A landscape with many peaks, sampled at points; each row gives a point and its height.
A climber steps from a point to whichever of its 2 nearest points has the largest rise for the distance, and stops where none of them is higher. Distance is the straight distance between rows; heights are no part of it.
lofo height 210: [ 11 -12   8  -3  11  -6  16  10 -11  -2   5   8  -3 -22 -19   1   0   3
  -5   6   4  -7 -13]
miluv height 183: [ 13 -25   7   9  24  -9   5   7  -2 -13  14  -1   1   0 -14  -3  -4  20
  -8 -22   9  11  -6]
rekez height 216: [  7 -14   1   3  13 -20 -11  -6 -13 -27   9  -5  17   4 -11   8   0  23
  -2 -28  10   7  -1]
Tizo height 106: [ -6  -8 -10 -14 -31   9   0   4 -12 -13 -14  -2   2 -10 -11  -8   9  -3
   4  15  -3 -14  -2]
Tulo height 282: [  5  -6   0  -3  17 -13   3   0  14   9  -4  -6  21  14  -1  13  11 -12
 -12 -15  11  -8 -12]
Nini height 432: [-10  11 -17 -15 -20 -13 -25 -14  -9  -3   1 -14   5  -1 -18   6  20 -14
  20  14   1  -8  -6]
mukel height 455: [ 13  14  -7 -17  11   1   4   1   2  -3  13  27  14   0 -10 -15  23  14
  -6 -25  10  -4   0]
Kasan height 360: [-11 -19  22  18  19   4   0  16   1 -15  -4 -24  -4  -4   4   4 -20 -13
  -9   7  -5  11   7]
Kopu height 570: [  4  15 -16   5  -4  -4 -12 -11  18   8   6  13  25  14   6   4   1   3
   8 -14 -16   3  -6]
far height 223: [ 12  12  -1  15  14  -4   9   5   2  16  12  14   6   7   1   3 -21  -6
  14   1 -41   2 -15]
gudeb height 359: [ 14 -10   3  -2 -15   5  21  -7   3 -11 -21  14  21   4   1  -1  -4  18
 -16  -5  24  -7  -1]
puga height 356: [  5  -4 -26 -15  -1 -15 -32  -2  -4  -8  -4  -7  -2  27   0 -14  13  22
   3 -10   8   3  12]
Tes height 515: [ 14  -1   0  -4  11  -3  12  -3   6  31 -12   9  -7  11  14  -3 -10  15
  -7  -4  13  -9  -5]
dere height 184: [ -1   1  -1  21  -1  13  -1  -4  21  -5  14  10  10  -8   4 -10 -18   6
  12  11 -27  17  -2]
pizi height 245: [  7  -2   7  -9  20 -33  -3  -9   3 -10  13   5  16   1  -7   6   9  14
  -2 -16  17  -4  -1]
bovak height 272: [ -6  -8   0  -3  -7  22   7  23   6   3  -2  -1 -22  -4  12 -19   5  -2
  -9   1 -15   6   8]
tir height 142: [-17  -5  -7 -12 -15  -1  -6  14  -5  -6 -12 -30 -10  -1  -3  18  12 -26
  -8  11  12 -18  -1]
relu height 387: [  3  -2 -20   1 -12  15  -9  11   7   3   8   6  11  17  10 -10  -4   3
   7  -9 -44   6  -5]
fef height 488: [ 13  10  -2  -6  19 -10  -3  -4   9  21  19  21  -4  10   3  -7   3  18
   1 -14  -7   1 -10]
Zugag height 305: [ -3   4   3   4  16  -5  11   7   1   9   0  -8   8   2  -4  23  11 -27
 -13 -14   9  -6 -10]
Bero height 177: [  4  -9 -11  -2 -20  19   6  26 -13   4 -23 -14 -17   0   5   6   5 -11
  -9  11   0  -8  -7]
tipim height 333: [  4 -21 -13 -12  -5  -8  -4   7  -7  -5 -12 -11   1   8  -3  -4   4  10
  -9   5  14  -1   2]
neves height 362: [ -8   2   6   2  -7  -4   0 -10 -20  -8 -10 -12  15   9   6  26   1 -12
  -1 -12  -4  -8  -5]
Sagim height 126: [ -2 -29  -4   3  17  -9 -11  19  -3 -31  25 -14   1 -12 -16  -7   7   9
   0 -11 -17  11  -7]
vimu height 380: [-14  14  17  17  26   2  14   3  18  14   2  -6  -3  -7  10  11  -7 -36
  -1   7   2   3   3]
bored height 433: [  2 -16  21  20  31   4   8  20  -5 -16  11 -11   0  -9  -8   0 -19  -7
  -5   3 -11  18   2]
gege height 469: [ -2   2 -22  -1 -12   3 -16   2  22   2   4   0  14  19  13  -9   6  -2
  10 -13 -29   4  -1]
sar height 499: [ 12  -7 -24  -4 -12 -10 -18  -5   8   9   1   2   6   5  -9 -15   2  11
  14  10 -14   4 -13]
gobod height 331: [  1  -3 -18   4  -6  25  -1  16  -3   7   1  -1  -7  11   9 -14   1  -2
   2  -4 -26   9  -3]
bave height 179: [  9   2  12  11  20  10  21  19 -26  -4  14   5   0  -3 -15  17   3 -14
  -6 -18 -11   1 -11]
vovad height 186: [ 10 -10  -4  14 -18  33  13  22  -8  -5 -15  -3 -10  -5 -12  10   4 -11
 -11   9   1   0  -7]
puda height 118: [  5  -3   3   0 -14  10   2  -6 -17 -10 -10   2 -15 -13 -15  10   1  10
  -3  26  31  -1   6]
Poma height 414: [-10  11  -3 -15 -18 -13 -18 -21 -11 -17  -1 -17  15  -2 -19  17  18 -19
  13   4   8  -8  -9]
bag height 91: [ -8  11   5   2   0  -2  -2 -14  25  17   1  15  -4   1  25 -14 -10   8
   4   2 -11   0   7]
tiku height 525: [  8  19  -8  -6  -3  -8  -9 -11  20  -3  16  31  27   6   1   5   6  14
  11 -21 -14   4  -4]
Samiz height 303: [  2  -9  -9 -10 -10 -14 -22 -13 -15  -4  -4 -11 -13  17   7  -9  -6  30
   3  -2  13   9  15]
rezu height 194: [ 13  -8  -4   7  -9  25  22  20   4   6  -2   0   1 -11 -21  -2   1 -11
  -8   8  -6   0 -16]
Teze height 529: [  6   3   1  20  16  12  -4 -14  -8  16  -7 -12  -5   4  -5  18  -7  -6
   0   8  31  17   1]
zuro height 46: [  9   4   1  24  17  23  12  -3  16  26  -1   7 -12  11  13 -11 -20   5
   2   3 -13  11  -2]
Pev height 522: [  3   7  -5  -3  -2   1  -3 -10  -9  15  -1   7  -5  -2  -9   2   3  -1
   2   6  11   0  -8]
baza height 155: [  3 -24  -5  12  24  -8  -7  15   5 -17  22 -11   5  -4 -17  -1   6   7
  -5 -16   5  19  -4]
ketut height 247: [  0   0   6  13  10  -4 -13 -11 -16 -13   9  -2  11  11   3  16  -1   9
   3 -28  -4  16   4]
kasa height 342: [-22  18  14 -15 -11  -1   8 -12   2  -1  -3   5 -29 -12   9  -7   7   3
  -2  11  26 -12  26]
pog height 326: [ -7   0  -4   1   0 -13 -12   0 -10 -20   3 -18  28  12   6  24   8 -15
  -1 -19 -16  -7  -9]
rimo height 124: [ -1  -6   7   3 -11   4   5  -2 -16 -10 -17  -9  -5 -13 -15  23   1 -10
  -3  21  24 -11  -6]
Femun height 112: [ -3   2   4 -14 -26  12   9   0 -18 -11 -18   8 -19 -18  -6   2   2  10
  -1  21  10 -14   9]
rugan height 261: [  9  -9   1  -5  16 -27   1  -5  20  -2   9   1  21  -3 -12   5   7   4
  -6  -1  15  -8  -6]
momut height 162: [ -7 -14  -7 -10 -11   6  -5  27 -20   1 -13 -26 -18   2   7  15   7 -20
  -8   1  -8 -11  -1]
Gef height 413: [ 11   3  -9 -12  19 -23 -25  -3  11   9  27  20  -4  10   0  -1   9  19
   8 -12  -7   3   0]
pitig height 281: [ -1 -10  -3 -13  -4 -17  -7  16  -2 -11   0 -13  22   6   6   5   6 -15
  -2  -9 -33 -17 -12]
mim height 215: [-19   5  10 -12 -14  16   8  16   7  -4   0  -2 -25  -8  21 -16  12  -4
  -8  -4  -6  -6  20]
vonus height 251: [  2  -2  -3  -1   2 -12   3  11   5   3   3  -3  13   6  11   8  -6 -14
   2  -5 -26  -9 -11]
riti height 456: [ 11  -2   7   4  22  -8  12  -7  23  32   0  10  -9   7   9 -13  -9  13
  -9   0  16  -1   4]
nepo height 99: [-10  -9  -4 -11 -27   2  -9   6 -18 -16  -7 -16   3 -10   0   1   0  -3
   8  13 -21  -7  -7]
gaz height 485: [  5  10   4  29   8  16   4 -11   2  18 -18 -10  -1   5   9  16 -20 -12
   7   9  15  14   2]
Pom height 434: [ -8   1 -13 -12 -31  -3  -4  -9   7  11 -25  -5  -3   7  25 -16  -2   5
  10  10   1 -14   4]
Fof height 193: [  1  13  14   9  14  13  12   6 -14  -1  15  11  -1  -5  -6   6   1 -16
  -2 -15 -17  10  -3]
Fuz height 129: [-17  -9  -8  18  -9  21   8  10  13 -19   6  -2  17   0  -4  -7   3 -17
   1   0 -25   9   1]
ketu height 130: [ -3 -13 -10  -4  -9  -1  -1   8  -6  -8 -21 -21  -7  -4 -14  18  10 -13
 -11  23  27 -11  -2]
mozi height 524: [  8  -3  13  23  22  17   4   7  -4  -2  14  -2  -8  -9 -20   1 -12  -1
   3   3   6  23  -2]
tava height 63: [ -3  11   8  19   1  20  12 -11  13  24  -9  10  -6   1  25  -9 -19   3
   6   2  -6  10   7]
kuni height 393: [-12   7   2 -12 -10  10  18   2   9  -6  -4  11  -3 -14  -7 -11  16  -5
 -11  11  24  -9   9]
bule height 87: [ -9  -7  10   2  -7 -16 -12  -8 -18 -10  -2 -22   3  -5  -4  12 -11 -11
  13  11 -19  -1 -12]
dom height 203: [ 19 -18  -5  -3   0   6  14  21  -7  -1   5   0 -13 -18 -25  -8   7   1
  -7  13   3  -7 -17]
vofa height 289: [ -2  -5  17   3  -2   1  -6 -23 -16 -17   2   1   4  11   6  10  -5  20
  -4 -23  16  10  16]
kavun height 357: [  0  -8 -10  -9 -17  -5  -9  -1 -11  -6 -24 -14  10  16   7  -1   4   5
  -4  -7   7 -10   3]
Dod height 287: [ -4 -28   1   2   2 -15 -12   6   0  -7  -1 -19  -6   4   4  -6  -3   9
  -9   7   7  11   9]
Fite height 276: [-20  10  16 -19  -8   2   6   8   7 -11   3   7 -25  -5  19 -18  15  -1
 -11  -7  13  -9  30]
Defa height 214: [  1  11   3   3  10   4  -3  -6 -12  -6  18  10  12   4   0   9   7  -6
   1 -25 -17  10  -3]
kigi height 119: [-12  15   9   4   3  -7  -7 -19  18  20  11  12 -10 -12  13 -12 -13   2
  18  16  -9   5   6]
bevem height 307: [-18  15  23  -7 -18   2   7 -18 -11  -9  -4  -5 -22 -10   2   4  -2  -2
   1  12  21  -3  24]
mana height 373: [  0   2  -3  -9 -11   4  21   4  11  -6 -15  15  11  -8   1  -2   9   2
 -16   2  24 -19   5]
viz height 399: [ 10  12 -19 -30   4 -19 -16  -1  -5   3  -2   6  -6  19   4 -24  19  15
  -5 -11  11  -6  19]
beko height 277: [-14  14  30   7  -5  11   9 -13 -10  -3  -6  -1 -13 -14  10  12 -13  -5
   2   9  12   0  15]
getul height 526: [ 14  -7 -30 -11 -15   1  -8  -4  19  18  -8   9   8  10  -3 -27   0  13
  11   9  -8  -4 -13]
Muk height 419: [ 13   1  -2   7  26  -9   1 -10  24  27  16  10  -3   1  -8  -9  -9  11
   6   3  -1   5 -13]
tuke height 202: [  0  17   8   7  19 -14   3   7   8  25  10  11  -6   5  21   5 -25  -8
  11   2 -40  -5  -6]
nedan height 154: [-13  -6   5  25  -8  21   3  -2  12 -13   6  -4   8  -9  -1 -10 -12  -7
   5  13 -15  19   8]
fet height 332: [-14   9  17   5  17 -10  15   3   4   9  -5 -11  -2 -12   5  21   4 -33
  -8   0   7 -10  -5]
Sen height 489: [ 10  12  -3  -1   4  -7   4  -9   3 -17  18  26  30  -3 -10  -1   5  16
   0 -32   2   4  -9]
tika height 583: [ 12  -4   2  33  22  19   0  -3  -1   3   3 -12   1   0 -21  15 -15  -8
   5   6  20  26  -6]
Zili height 390: [-11   3   0 -19 -25  -9 -13  -6  -3  -2 -24 -18  -7  19  26  -7   1   5
   5 -12   7 -19  11]
piv height 431: [ -5  17   3  24  22   6   6  -8  19  24  -5  -4   1   8  15  12  -8 -25
   5  -2   6   4  -1]
luda height 428: [ 10  19 -19 -28   4   0  -6   3  -7  -3   5  19  -1  11 -11 -19  24  13
  -9 -14  16  -8  19]
sode height 161: [ -6  24   4  10  14  -4 -12  -8  14  24  15   7 -14   3  19  -1 -20  -3
  16  14 -31  10   3]
dufi height 209: [ 10   3   4  17   5   7  13   5   9   2  13  14   9  -9  -4  -6 -19  -5
  12   9 -37   4 -11]
merif height 478: [  0   7 -21 -19 -17  -6 -13   1  19  17 -13   4   2  11  22 -23   4   8
   8   4 -11 -16  -1]
garum height 329: [  5   0  -2  -1 -16  10  -3 -11 -17 -14 -12   9  -3  15   4  -1   2  29
  -8 -10  25   8  22]
Tuf height 226: [  2   4  27   2  14   6  22  -2  -8   0   9  17 -12 -25 -12  -1 -11  -5
  -4   9   6   0   1]
Mav height 391: [-15   7   7   0  -9 -12  -6 -18  -8 -11   0  -6  14  -6 -10  19   7 -12
   4  -2  11  -5  -3]
gud height 555: [ 14   4  -5 -10   0 -10   7  -5  -9  18 -13  12   1   4   3   2  -1   9
  -4   2  15  -6  -9]
rarig height 427: [-16   5   7  -5 -14   7  15  -4   7  -4   2   7  -1 -26  -6 -13  11  -8
   0  21   2  -5   2]
Migo height 254: [ -6 -20   2 -15  -2 -24 -18  -5 -16  -4   3 -14 -21   5   3  -9  -8  25
   2   7   6   1  13]
Zimun height 465: [ -1   1 -20 -17 -18 -14 -22  -3  -1   0   2  -4  -2  -4 -11 -10  11   2
  14  12  -7   0  -8]
Tomim height 474: [ -8   7   0  -4  -7   8  -1  -2  -9   5  10   0 -11 -21 -14  -3   7 -13
   5  16  -2   2  -5]
dorir height 348: [  8  -8  -1  -4 -22   6   8  -9  -5  -9 -22   9   5   5   4  -5  -4  27
  -7   7  24   0  10]
Sero height 246: [ -5  12  37   4  16   8  18  -2   0   4  -2   7 -14 -23   4   2 -12  -4
  -6  14  14   3  10]

Where does a climber stop that starts at each point below?
bave => gud
Tulo => tika
tipim => getul
Fof => gud
bag => far
kuni => gud
vonus => getul
Samiz => Kopu
bule => getul
Femun => kasa
rezu => kasa
bovak => Kopu

Call two points neighbours if one is among the 2 nearest of the other. Go from one point of each pair to the other, from neighbour to neighbour, staying as high as possible. Name the lowest point that can't be avoided.
gud and fef => Muk
getul and tika => Dod
Kopu and kasa => mim
Kopu and getul => Migo
